Each row is a point on a landscape with many valleys, with its height.
A ball rolls from a point to the lowest of its 5 nearest points, and stops where none of them is lower. Distance is the straight distance between rows; heights are no part of it.
Patak height 276: [114 156 140 138 108 110 135 137 110 113  66 129 121 176 124 112 146 104
  66 158 184 172 120 172 136 102 148 107 144 191  77 140 125 153 131 149
 123 146 107 139 134 193]
bakil height 746: [109 150 149 128 147 123 130 150 133 156 189 194 111  78 152 144  98 155
 159 119 120  61 127 104 102 123 113 134 162 124 169 129 152 195 106 109
 108 152 119 169 148  88]
Vugul height 474: [123 157 115 116 142 170 141 130  94 118 132  89  89  96 114 138 122 136
 162 176 111 122 128 137 141 176 108  89  88 109 147 113 146  95 124 137
 126 116 143  73 102 118]
zalun height 814: [141 134  94  98 143  96 108 109 134 114 159 125  88 123 139 118 127  59
  90 224 148 120 146 112 109 159 134 118 156 103 107 140  79 180 150 142
 101  99 151  97 137 103]
sabav height 506: [140 110 170 119 109 134  88 135 139 113  98 111 165 156  98  93 177 133
 165  30  55 114 143 136 147 170 163 104 143 132 159 147 124 146 141 101
  85 115 124 166 123 149]
vir height 570: [127  88 140 101 108 135 134  71 150 135 193 134  83  80 117 113 145 192
 198  79  98 101 139 127 161 159 142 105 171 138 177 151 121 135 137  96
 145 114 112 143 164  87]
Fito height 358: [101 139 120 142 113 182 137 126 148 142 170  88  98  59  76  98 139 188
 188  61 110 123 113 122 149 158 123 162 145 116 153 153  77  63 162  68
 134 106  90 158 137 103]
suz height 581: [124  91 146 108 108 105  91  78 114 143 150 170 142 156 177  82 137 140
 102  56 117 123 103 123 149 111 128 159 155 115 137 133 159 169 148 134
 139 115 122 154 100 159]
gemok height 382: [120 153 111 144 136 176 151 120 105 176 152 115 118 140 111 113 102 141
 115 157 163 145  98 122 122 142 102 118 126 123 112 121  87  54 143 133
 134 132 138 147 122 109]
besud height 411: [112 112 142 130 107 174 125 151 102 161  58 129  96 142 142  86 169 127
 111 143 145 202  97 159 165 111 143  95 151 194 148 122 153 103 145 140
 153 138  99 162 123 185]
lolep height 845: [148 107 113 134 112 100 126 110 153 130 142 163 148 160 161 105  86  57
  88  85 162 132 138 141 145  95 123 128 145 112 116  98 149 199 126 184
  89  96 125 136 123 135]
sove height 288: [ 76 146 127 112 143 163 129 107 129 128 157 114 106  33  85 147  85 192
 143  95  65  83 127  97 109 136 137 183 153 130 163 172 136 130 113  42
 135 159  72 178 178  56]
zukub height 501: [124 121 133 135 138  96 124 214  98 136  32 125 162 172 105 116 179  72
  64 158  90 135 155 149 144 110 151  82 141 168 126  79  99 108 107 135
 147 168  76 150 110 209]
Fev height 254: [115 160  81 118 146 134 166 134 126 114 187 113 126  94 124 166 103 111
 129 189 152 135 141 103  74  93 111 173 105 131  97 138 122 132 113  88
 169 139 135  83 130  69]
milum height 483: [144 121 144 133 111 163 153 105 114 168 136 144 145 140 145 102 160 127
 127 132 165 140 106 141 178 134 121 135 141 120  78 118 132  92 177 154
  78 116 120 131  91 125]
rel height 426: [134 126  92 148 167 161 138 163 133 149 155 144 163  25 129 133  96 162
 116 147 159  82 154  97  92 137 133 179 159 106 130 142 100 155 131  99
 108 189 122 196 153 100]
rigo height 422: [110  99 132 127  95 165 151  74 117 146 169 106  95 115 127 117 126 173
 137 108 142 155  84 123 143 123 151 159 106 115 142 172 113 110 130  87
 182 124 109 147 115 119]
Fusi height 146: [159  76 140 135 110 117 165 182  89 154  76 174  85 136 151 129 184  98
  81  96 153 200 129 166 126  73 183  78 132 184 164  86 159  74 140 141
 172 116  63 168  71 195]
fekam height 454: [ 82 121 126  97 112 147 140  70 104 129 186 114 147 115 144 139  98 170
 105 113 133 117 110  81 129  92 170 167 148 145 131 191 143 136 130  97
 160 138  92 152 144  75]
Getaz height 640: [137 145 176 117 139 117 133 119 121 131 152 132 135 119 130 166 116 178
 161  86 109 114 126 126 146 101 137 147  93 133 192 147 174 183  95 117
 138  87 163 133 147  80]
Mipi height 458: [154  85 157 130 126 151 141  96 120 135 132  99  89 133 123 160 129 123
 155 138 118 151 119 132 153 137  81 124 100 135 148 117 151 128 119 150
 104 101 160  95 122 122]
tiboz height 698: [141 103 113 150 105 130 149 114 106 105 184 159  94  66 148 157 106  99
 178 117 161  77 123 120 116 141 119 128 115  96 142  78 152 131  85 172
 114 101 160  83 124  98]
mopo height 741: [115 122 143 104 147  75 125 118 125  90 124 109  42 201 135  97 141  71
  85 189 145 164 144 132 151 119 129 109 133 111 103 105 131 124 107 157
 131 101 133  78 100 153]
febu height 352: [102 179  82 118 136  97 102  86 122 105  96 113 108 178 141 141 101  99
  81 182 169 167 146 106 116 137 130 149 139 117  77 148 119  86 140 150
 122 140 147  96 117 100]
non height 244: [102 180  75  89 189 107  78 132 140 126 133 106 127  85  81 160  90 109
 119 223 158 155 154 130  95 135 144 147 145 126  66 157  90 114 140  95
 142 169 149 102 162  76]
zisu height 482: [ 98 143 122 139 134 158 147 147  99 138  61  99 128 154 112 126 158 120
 135 145 121 164 106 164 125 160 112  83 106 138 157 119 130 129 128 127
 167 138 132  96 132 188]
Muba height 637: [134  98 112 165 122 149 138 117 132 108 175 170 135  97 119 125 160 144
 188 136  97  62 109 128 112 162 119  86 163 128 156  93 153 135 175 150
 113 114 143 104 122 137]
muti height 896: [ 75 129 110 108 110 121 152 115  97 143 159 195 121 113 188 123 107 132
 162 119 143  63 119  86 117 122 115 180 125 112 168 103 142 177 117 101
 123 156 105 173 178  52]
giva height 526: [135 107 176 111 150  99  74 130 151 144 112 135 177 134 144 136 107 106
 132  52 103 103 132 132 139  95 153 116 126 129 155 147 149 217 131 120
 101 139 139 178 151 146]
duka height 647: [160 107 102 151 111  88 107 141 144 144 125 172 195 123 132 135 134 124
 177  57  85  58 164 143  98 148 132  83 128 106 172  83 138 186 122 180
 107 113 180  96 135 145]
niz height 715: [145 110 111 125 101 107 123 117 129 139 143 165 104 116 145 129 131  68
 109 173 119  94 118 129 124 158 131 123 143 106 111 106 122 193 125 160
  88  96 167 120 136  93]
mibun height 462: [109 127 120 126 126 131 129  96 143 115 134 146 132 164 125 111 137 117
  96 176 141 147 122 121 143 159 103 126 133 101  92 124 118 108 150 144
 119 133 131 112 137 134]
vafo height 569: [168 104 112 135 119 137 166 105 167 149 177 151 126  69 165 117 131 140
 181 110 132  66 121 100 106 143 139 127 152 103 116  79  99 136 157 159
 123 103 128 148 132  93]
Karum height 505: [129 135 100 167 164 172 138 224 176 135 100 122 180  40  78 113  84 129
 153 171 142 108 113 110  88 162  97 184 172  88  96 149 105  68 120 127
 167 165 109 167 175  84]
Fiba height 816: [186 107 132 136 115  66 144 104 132 124 141 148 133 147 152 145 124  76
 102  81 138 105 127 127 150 119 113 141 129 114  99  99 153 179 134 172
  77 115 150 110 127 150]
Pevok height 166: [101 167  80  84 121 163 135 121 116 153 121 111 137  86 105 168  74 109
 106 203 168 149 136 109 127 120 101 148 123 130  84 152  92 128 129  94
 100 153 151 106 172  81]
kupap height 436: [109 127 142 156 149 135  64 197 132 104  70 136 117 177  76 105 176  89
  98 168 127 144 148 169 155 154 129 101 179 135  96 108 105 111 102 154
 149 143  82 119 119 187]
Goles height 597: [132 122 126 150 150 147 135 145 121 125 156 142 159 100  76 146 111 125
 155 170 106  83 131 144 124 161 126  80 118  96 140 125 133 127 127 127
 107 100 137  93 140 101]
gup height 447: [120  88  88 125 146 141 156 135 131 150 121 104 127 117 133 115 101  66
 118 151 166 105 140  99 110 142 100 164 145  70  83 109  65  33 152 162
 157 121 118 126 142  88]
ziz height 536: [148 114 148 184 125  99  76 162 130  67 113 133 157 185 123 136 159  80
 125 146  66 130 142 151 133 156 156  71 102 152 105  72  84 110 109 172
 147 136 115  96  98 169]
samib height 676: [150 103 129 144 116 109 106 121 143 142 143 165 154 100 135  99 151 141
 146  47  75  99 145 135 129 131 120  93 169 125 155 131 150 198 162 155
  93 136 153 170 133 127]
Rigu height 423: [115 164  64 119 145 106 138 107 145 141 117  87 169  94 140 163  51  54
  92 171 200 165 156 124  98  98 123 168 169 113  49 167  70  62 126 132
 155 183 157 157 169 107]
pulu height 251: [185  89 122 118  97  78 128 121 137 105 150 134 127 151 145 165 137 122
 136 123 122  97 155 131 127 123 114  99 115 119 160  84 156 198 109 183
  72 108 180  96  86 129]
tufik height 554: [151 142 110 135 105 157 144 103 113 128 100 119 128 183 151 129 137 120
 137 137 133 171 116 143 150 149 122 103 104 124 145 124 158 122 118 107
 135 101 112 104 135 149]
Noni height 164: [194  98 165  94  92  91 110  82 123 127 136 104 103 152 139 109 177 137
 167  61 112 114 146 141 134 121 173 112 160 158 147 143 171 140 126 135
 138  89 126 132 112 123]
giriz height 472: [192 123 162 168 118 118 112 135 138 138 107 107 160 188 131 112 197 152
 149  62  94 142 132 153 147 116 139 112 144 148 135  77 115 134 126 141
 139 105 115 108  99 194]
zefa height 479: [108 126  60 142 163 130 145 164 124 136 146 114  88  69 124 126  79 100
 132 169 128  85 153 107  92 141  84 149 136  78 106 120  39 104 134 107
 166 125 146 102 156  59]
tuv height 259: [141  80 162 125 120 105 115 177  93 153  48 143 107 202 155  95 158  81
  86 126 180 188 138 157 117  74 168  90 134 167 147  86 122 114  85 142
 147 124  62 133  81 209]
nivif height 396: [146 134 148 122 136  71 116 136 124  94  71 145 164 195 132 116 146  95
  91 124 167 151 120 176 140 104 136 140  75 139 106 118 147 176 127 139
  89 130 117 106 117 185]
Bip height 631: [122  93 119 125 141 107  89 151 134 137 135 179 180 112 132 171 116 121
 148 125 134  98 125 102 120 110 105 130 127 126 167 128 183 208 109 138
 114 159 168 158 151 114]
zavas height 414: [123 133 173 124 101 160 127 112 115 159  98 117 141 179 135  71 180 154
 105  78 123 149 110 139 152 135 163 113 158 126 150 113 124 107 158 155
 162 129 113 153 104 141]
Gel height 442: [130 124 131 113 130 130 120 117 120 134 151 167 130 120 117 117 141 148
 149 103 123 106 135 101 138 121 146 164 180 127 147 178 148 160 144 115
 138 106 120 176 161 112]
zukof height 473: [115 146 119 132 137 173 155 119 142 151 191  91 128  82 135 137  89 177
 151 121 123 119 121 104 124 135 116 174  85 120 137 146 125 120 120  71
 121 152 113 137 151  84]
zokof height 531: [139 149 195 136 152  97 119 131 161 127 108 122 165 195 141 174 116 144
 155  80  73  93 137 101 103  98 120  89  71 169 140 130 136 156  76 136
 139 124 147 139  94 129]
pap height 360: [212  92 172 156  84  80 100  99 104 128 123  87  97 151 186 114 223 149
 145  54 116 157 152 150 142 132 144  74 152 139 165  93 147 135 127 167
 137 136 119 133  62 183]
Zunid height 168: [ 93 123 121 155 141 148 147 115 135 166 166 127 141  54 125 128  97 136
 111  79 111 104 115  85 116 142 130 190 148 103 140 173 114  91 137  68
 154  99  71 182 131  87]
did height 380: [140 134 180 127 114 120 105 107 129 135 122 112 159 166 147 155 151 157
 168  65  95 121 143 164 148 120 145 102 110 150 144 133 127 156 122 115
 133 100 136 133 140 147]
domur height 337: [136 118 115 130 148 116 150 113 138 163 167 150 112 119 169 125 119 127
 148 103 170 118 105 100 133 128 120 156 115 119 129 153 133 117 138 125
 125 122 105 145 108  94]
zamel height 520: [ 99 122 127  98 111 191 154 129  87 144 153 122 141 109 107 138 111 174
 138 137 118 137 122 125 146 128 115 167 120 129 140 173 164 136 133  68
 110 146 141 155 158  88]
nesed height 404: [167 128 104 143 129  97  96 152 131 141 102 150 175 137 109 112 124 121
 104 141 128 100 130 161 131 154 129 111 148 126  99 125 124 206 145 148
 101 125 121 136 158 176]
Faf height 544: [165 124 178 153 136 130 142 141 132 121 108 119 183 145 114 142 136 132
 170  86  99  91 139 136 152 118 130  97 100 120 142 127 128 179 100 133
 116  75 204 113 144 143]
mored height 490: [ 93 138  76 138 151 150 151 149 131 122 139  98 133  68 111 107 117 128
 115 153 126  99  92 119  95 184  95 133 109 109 116 146  78  49 141 167
 136 136 101 136 134  91]
Lus height 290: [111 152  98 108 127 174 157  89 106 119 138  98 105 163 144 156  89 118
 141 172 148 152 133 102 113 116  96 154 116 122 110 143 137  84 132 122
 156 112 147  78 124 132]
Nas height 665: [121 109 145 160 146  43  69 162 103  85  79 119  85 194 134 110 188  89
 114 155 102 129 176 134 163 125 168  68 131 139  86  96 123 148 147 184
 115 104  95  76  82 219]
novol height 493: [129 118 127 130 113 121 159  97 132 133 164 128 137 138 124 101 139 126
 133 114 128 104 115 130 165 132 118 115 132 135 137 114 178 139 137 135
 109 120 162 122 121 133]
bugas height 235: [145 135  99 110 143  87  96 138 173 107  82 134 152 181 103 163 138 102
  72 211 134 160 153 180 115 127 171 103 147 153  80 142 127 166 147 134
  98 139 124 102 131 137]
detu height 351: [173 103 166 125 103 138 139  89 139 138 147 130  95 118 137  98 149 154
 144  64 132 116 122 114 159 121 113 117 129  98 159 120 140 134 139 162
 122 105 119 107 108 138]
Lomur height 660: [207  94 133 145 101  92 119 122 143  92 140 117 100 137 127 113 180  82
 125 153  92 125 154 148 162 159 110  94 121 105 138  69 138 165 148 150
  82  93 153  49  63 129]
peg height 381: [115 166  75 149 164 122 131 178 153 134 109  91 162  46 104 153  70 124
 102 146 194 138 120  97 118 123 140 173 153  92  82 119 106  81 105 105
 164 176 140 182 173  51]
Pifed height 495: [109 141 139 121 127 155 118 120 118 138 138 119 157 119  97 153 114 157
 121 122 122 135 130  86 156 105 152 146 122 128 118 176 162 140 134 104
 115 166 126 166 174  95]
vupog height 392: [144 124 142 137 136 176 138  88 141 138 206 115  87 116 169  96 129 153
 154 112 144 138 117 117 140 138 103 128 109 131 152 119 138  55 131 123
 161 103 118 130 142 103]
zud height 716: [139 136 167 107 131  76 152 131 159  78  61 130  99 208 157 156 117  88
  94 132 130 143 129 139  83 110 114 108  46 155 124 142 150 172 109 123
 151 128 134  79 119 198]
rut height 577: [128 149 144 120 157 128 126 163 136 109  89  90 148 177 105 139 125 135
 154 147  81 126 133 157 123 158 125  94  79 145 182 138 149 133  93 135
 123 145 156  90 131 185]
Mebup height 368: [143 109 174 125 101 150 155  95  94 119 101 124  95 186 153 100 169 108
 108  98 133 190  98 132 157  95 141 111 129 152 155  86 151  90 127 127
 147 118  86 125  76 209]
padi height 574: [170  92 164 164 124  85  94 156 124 119  96 129 182 135 166 100 203 110
 112 114  97 107 144 160 152 115 107 107 133 160 115  96  90 125 145 176
 111 138 125 116  93 188]
zamik height 696: [149 110 123 131 138 118 134 155 108  77  80 108  72 187 151 125 142  85
  86 130 121 182 129 152 108  96 150  98  81 159 151 100 126 120  99 145
 135 123 106  60 105 195]
leser height 663: [145 128 151 116 120 129 128 131 149 109  97 129 196 186 151 138 116 118
 137 109 112 114 111 162 102 116 150 119  80 174 159 120 139 145 100  97
 110 145 159 107 128 200]
bur height 398: [101 114 138 116  98 145  96 158 109 142  69 102 198 158 120 118 162 141
  92 119  99 148 112 151 151 135 133 122 162 155 132 129 140 113 139 128
 123 152 113 156 120 188]
ramid height 864: [ 99 112 155 135 105  60 115 146 122  69  64 113  68 224 116  96 146  52
  74 188 139 159 157 147 102 125 177 100 126 158  76 101 120 147 103 132
 139 141 108  95 104 192]
Luvi height 478: [173 110 169 106 110 145 142  84 149 132 179  93  49  71 111 119 104 195
 202  77 145 112 145 101 132 152 129 134  92 130 152 144 125  86  98  92
 152  94 101 137 114  62]
Zum height 328: [141 127  99 122 142 161 157 132 141 143 168 130 120  38 146 128 105 147
 159  94 118  92 110 124 123 150 122 167 133  90 129 138 108  70 156 100
 159 116 101 161 136 100]
nivu height 488: [202  89 144 138  95 102 135 102 126 147 110 132 123 195 175 103 151 135
 117  75 144 117 126 162 156 140 112 114 135 148 128 108 147 144 149 174
 124 105 140 132  91 160]
nomup height 466: [ 88 163 123 154 109 186 129 132 110 143 105 110 138 108  94 106 124 190
 135 136 129 158 108 108 142 133 109 153 136 112 107 166 113  55 126  78
 126 136  90 150 157 144]
Lupas height 212: [ 83 172  67 125 138 146 164 100 100 123 137 114 139 147 136 188  65 102
 117 162 194 157 130  78 103 114 113 162 105 138  99 166 110 103 140 128
 166 178 129  97 127  95]
sovi height 653: [160 101 195 100  94  76 137  81 145 124 128 112 130 172 149 119 132 109
 106  25  71  86 149 110 141  79 141 141 110 121 147 151 148 199 123 176
 115 106 113 159 108 155]
tam height 427: [126 123 133 138 122 131 115 146 145 142 139 153 145 178 115 117 149 100
  79 154 142 151 120 145 121 109 109 134 146 125  87 136 127 116 146 166
 118 143 154 123 116 135]
ruka height 691: [122 109 170 107 124 121 133  87 142 131 178 130 113 105 110 143  92 184
 167  60  64  80 137 123 142 147 144 140 163 135 189 152 141 177  98  80
 129 116 138 164 167 118]
Guf height 463: [219 121 147 135  71 117 110 110 120 137 145 128 128 142 139 108 176 142
 164  93 111 126 141 147 139 142 133  87 108 120 159  85 139 153 128 207
  93  78 139 105  81 164]
Ros height 353: [139 134 136 152 121 103 118 159 129 134  88 125 128 179 138  92 159  64
  70 161 160 183 136 169 149  97 128 107 158 134  76 105 116 126 125 171
 100 139  92 134 111 173]
Lem height 464: [ 87 151 111 122 224 130 100 121 113  91 135 100  44 128 121 118 118  89
 141 213 120 138 134 114 113 174 139 135 156  56  70 159  81  55 140 115
 171 124 128  94 103  92]
gepag height 403: [ 72 145  91 142 177 152 107 133 143  84 125 125 103 125  84 131 117  94
 128 219 124 108 117 121 141 163 116 126 180 110  68 128  88  73 154 169
 120 136 140  85 132 122]
banez height 249: [ 97 181  97  82 120 154 139 135 112 116  73  96 132 139 100 181 128 118
 104 186 163 157 120 123 125  81 114 159  88 146 129 174 169 155 173  79
 126 158 132  66 166 146]
Doz height 521: [ 92 124 136 109 108 113  96  99 147 146 138 147 174 136 141 116 123 133
  92 105 117 130 118 123 120  76 133 182 135 138 103 167 176 178 151  87
 105 147 123 155 134 117]
savu height 523: [ 99 143 116 138 131 122 124 147 112 122  94 128 136 165 122  63 121 106
  98 143 179 143  86 133 150 123  93 125 172 113  89 125  82  48 141 196
 153 137  98 124 104 133]
Tama height 332: [ 92 141  48 116 171 113 128 137 128 125 138 119 152   6 109 173  86 121
 101 174 145 125 164 123  87 108 115 195 145 126 115 118  96 136 134 101
 119 182 151 135 138  44]
viki height 694: [125 154 119 122 150 147 155 129 101 100 130 153 136 150 115 173 128 139
 158 142 101 119 148 148 123 135 104 114  86 140 162 158 181 169 114  87
 118 115 159 104 132 106]
kipo height 524: [138 113 148 100 123 115 156  41 138 142 188 116  72 102 155 159 111 176
 169  59 120 130 139  76 110 146 132 160 128 145 162 144 105 125 110  74
 183  91 126 154 130  46]
Bafa height 900: [ 91 171 146 135 150 103 106 174 118  99 176 158 138  44 147 152 117 192
 160 109 138  89 146  71 105 113 107 174 146 114 211 126 110 175 107  68
 132 239  85 175 149  87]
voze height 460: [133 114 162  93 110 157 149  77 141 132 171 124 107 119 153 143 134 152
 141  88 117 132 131 116 144 139 140 139 132 138 132 161 125 111 125  88
 165  75 143 148 128  69]
buleb height 557: [121 124 126 152 137 118 118 185 123 112  61 111 122 177 142 127 174  90
 125 142  71 159 122 149 116 124 147  86  81 172 148  68 114 123 102 135
 149 138 113 110  95 228]
Sim height 511: [187 113 151 134 127 141 122 126 117 105  90 104  87 160 163 109 131 116
 138  92 146 154 121 173 144 121 130  82  74 145 163  70 116 129  89 137
 145 134 149  84  84 179]
godos height 525: [162 104 130 145 108 128 127 169 140 120 177 169 153  65 103 150 159 158
 228 137  97  64 137 144 115 150 129  96 137  62 198 126 136 148 120 146
  93 110 174 121 153 136]
lum height 658: [112 107 114 145 162 148 167 174 126 123 205 183 117  34 124 132 101 166
 193 162 109  96 127 117  88 149  85 150 135 126 164 111 125 117 121  94
 110 122 123 148 151 105]
Bebom height 815: [141 103 107 147 104  56 122 139 174 104 102 185 169 155 128 123 135  72
 135  81  99  92 154 127 117  91 135 146 105 100 160  92 152 231 120 172
  98 121 184 141 144 149]
kug height 451: [115 116 146 147  92  83  68 136  70 100  96 171 121 201 141  93 132  88
  69 198 138 158 109 168 151 114 164 113 173 137  77 123 117 118 140 179
 112 120 131  81 121 152]
kirip height 532: [113 196  92 126 120 170 117 133 110 123 145  74 171  53 115 186  69 178
 108 121 130 186 132  81 123  94 125 182 131 132  79 175 116  98 106  68
 135 177 110 157 140  87]
lenu height 376: [ 89 121 131 117  94 119 165 154 108 131  84 167 117 198 151 101 116  95
  66 144 188 217 126 156  99 106 161 102  98 176 121 126 152 109 167 147
 145 150 111 147 138 198]
denu height 500: [125 133 103 112 154 140  84 147 147 155 134 163 174 119  89  95 150 131
  99 125 135 130  98 117 158 123 104 165 154 118  98 144 146 117 142 142
 104 138 126 171 137 114]
Paf height 484: [106 144 157 119 106 168 134  88 122 122 131 103 135 150 106 116 133 159
 138 109 113 129  78 144 156 131 144 120 113 137 146 163 160 121 137 118
 106 105 121 137 100 146]
tova height 289: [118 122  91 134 164 128 148 152 132 177 159 126 105  22 169 152  70 175
 133  86 148 132 148  93  99 120 115 190 133 114 157 150 122 111  95  55
 174 149  72 192 142  38]
Veki height 515: [114 141 117 164 139 103  81 181 104  92  89 126 116 164  65 101 157 104
 136 187  63 137 131 167 159 171 142  84 158 121 111 115 131 130 165 173
 144 127 106  62 144 143]
lotat height 502: [146 150 169 104 133 140 152 120 158 126 115 115 128 115 111 138 166 190
 209  95 111 112 137 149 148 141 128  99 118 106 210 138 127 164 109 103
 115  89 185 130 140  92]
Linut height 154: [153 117 179 138 127 109 120 145 155  69  72 109  96 204 183 140 156  93
 105 121 137 150 139 124 124  89 153 109  73 149 139 102 117 138  76 156
 109 132 143  69  70 192]
dopos height 430: [109 129 112 155 112 175 157 144 107 176 108  77  97 129 148  99 129 152
 133 149 150 201  93  92 148 103 121 130 125 123 136 105 136  10 115 100
 185 159 133 129 110 148]
Lom height 517: [112 145 173 171 136 119 101 147 151 130 114 114 114 174 137 120 161 175
 148  98  83 140 129 108 118 118 140  56  86 194 154  53 103 124  76 130
 109 138 125 122 107 220]
Fimuk height 522: [ 90 159 113  91 140 179 163 138 104  97 173 125 108  75  56 148 106 129
 133 215  84 112 124 128 113 155 107 125 118 126 102 146 123  80 140 105
 106 105 138  84 150  71]
noz height 452: [228 118 181 141 112 112  85 100 151 124 124 104 131 174 164 134 152 160
 171  41  83 105 169 137 126 141 146  59 104 177 156  82  90 140  99 161
 120 112 159 125 102 193]
Kat height 634: [110 116 129 130 134 190 118 144 152 158 147 171 170  71  59 122 152 183
 159 102  85  78 115 149 154 153 126 129 161 117 113 133 121  89 149 104
 111 107 118 168 140 125]
Naso height 518: [125 118 140 128 154 104 128 122 101  97 104 146  74 174 109 109 150  92
 132 189 153 139 128 121 123 152 130 118 140 132 102 138 131 114 148 164
 138 120 123  90 108 149]
Forib height 415: [118 136 105 150 140 117 140 156 144 174 114 127 159  64 118 107  67 114
 110 140 176 124 127 110 142 143 126 179 178  68  89 148  90  68 148 142
 120 151 131 174 152  78]
sufu height 548: [ 76 170 117 136  95 154 144 113  94 139  81 113 149 129 152 142  66 167
  77 134 183 186 110  80 139  84 138 171 126 138  69 179 141  51 144 109
 189 189 123 181 145 101]
Miv height 659: [131 103 145 110 142 129 113 153 151 119  80  98 156 194 147 156 111 134
  97  94 127 132 109 126 120 122 134 109  76 164 137 154 156 187 116 128
 132 133 150 105 113 158]
Tora height 61: [120 135 111  84 128 115  65 125 160 110  67 132 176 145  94 145 145 152
  52 181 194 170 125 185 120 125 135 122 157 139  59 144 134 147 132 152
  92 162 116 144 171 144]
Pites height 327: [ 99 153  89 124 155 132  88 112 146 134 115 124 151  93  87 125 107 103
  76 218 120 113 135 124  96 125 136 139 177 114  45 164  97  91 129 170
  94 164 164 131 153  89]
pafeb height 591: [127 154 112 115 112 125 149  96 140 132 147 139 157 174 157 132 130 114
 127 109 140 140 113 129 127 126 131 134 130 118  97 168 176 139 122 110
  96  95 143  93 124 144]
Gobov height 295: [141 161 153 144 139 180 168 164 132 116 168 156 115  55  83 158 127 198
 225 121  81 100 119 143 129 181  96  98 132 105 159 112 127 116 121 103
  93  82 152 131 159 103]
Lur height 470: [118 117  95 146 145 124 151 142 151 179 171 147 122  39 171 108  98  80
 140 115 161 102 143 110 117 153 135 183 145  77 126 103  87 116 155 131
 175 134 111 160 138  91]
Gekiv height 516: [103 159 115 155 146 155 147 144 103 123 148 127 131 108  87 112 158 116
 133 181  97 120 114 127 148 172 105 106 143  99 123 105 104 104 142 125
  92 113 136 115 147 136]
tuvap height 480: [116  93 118 141 145 129 148 116 131 150 173 151 117 108 137  94 128 102
 118 141 122 115 100 105 151 139 115 127 166  97  99  90 112  79 169 159
 119 104 125 114 127  87]
sekeb height 840: [ 98 177 133 141 154 103 180 168  92 117 186 149  69  60 148 152  92 176
 176 130 129  52 138  89  85 139  93 179 102 113 184 134 117 160  85  88
 114 153 133 146 146  75]
fal height 428: [206 104 162 121  90 147 132  82 160 126 158  96  97 107 120 148 158 204
 168  91 132 132 127 141 156 131 132  85  92 143 178 105 144 126 126 162
 146  87 156 123  97 119]
fulek height 250: [ 93 136  85 115 158 102 142 115 128 159 169 131 130  96 142 153  80 137
  96 156 163 130 109  99 126 120 104 170 108 128 110 159 129 176 136 104
 131 135 148 150 132  93]
bimo height 167: [132 135 116  95 112 120  94 131 138 124  60 115 175 183  99 128 155 123
  60 148 166 149 113 171  97 110 142 133 122 172  73 157 171 159 137 134
 115 159 138 118 166 129]
Numuk height 318: [102 129 131 104 105 116 137 165 130 113  48 141 152 177 140  88 176 115
  92 104 139 186 148 136 128 100 165 107  79 172 136 127 127 123 126 131
 153 167  90 160 100 205]
damut height 435: [ 85 125 144 113  88 113 126  83 149 149  89 145 114 185 156  99 102 125
  56 133 187 219  87 146 112  84 155 170 116 149  85 160 169 121 178 108
 136 124  88 169 136 167]
Zudez height 312: [100 160  83 106 128 200 118 138 113 142 149  93 138  78  72 139  96 145
 125 195 107 144 136 131 108 133  90 148 144 121  89 141 102  74 122  73
 109 142 162 121 146  95]
sede height 856: [127 137 154 111 103 121 145  96 145 141 136 145 128 191 152 153 133 115
 116  73 118 134 150 136 117  73 125 153  71 155 143 149 170 173 110 128
 139  77 142 124 121 157]
serem height 425: [ 58 152  82 108 176  95 122 144 109 118 149 141 133  29 102 157  80 148
 135 198 140  84 126 122  84 126 113 122 120 105 134 129 111 150 135  88
 132 167 113 135 139  58]
vesu height 558: [112 131 126 100 151 149 158 117 121 135 175 155 126  95 117 179  97 168
 150  95 117  94 124 100 113  98 144 159 122 109 166 178 150 160 102  99
 148 115 119 146 135  69]
ged height 416: [155 146 115 133 124 163 138 109 134 110 187  96  78  99 129 139  93 138
 159 140 155 131 122 119 108 172  86 124  79 115 157 100 127  67 118 103
 149  81 139  83 123  73]

For each start below, name the point where the ball stops.
ziz: Tora
denu: Tora
savu: Tora
Pifed: Pevok

Call two points neighbours if one is among the 5 nearest of the other. Go from one point of each pair to the other, from neighbour to neighbour, staying as low as possible. Name the highest point that can't be avoided.
Tora, Zunid: domur
detu, Gobov: lotat
Pevok, Tora: banez
Noni, pulu: Guf
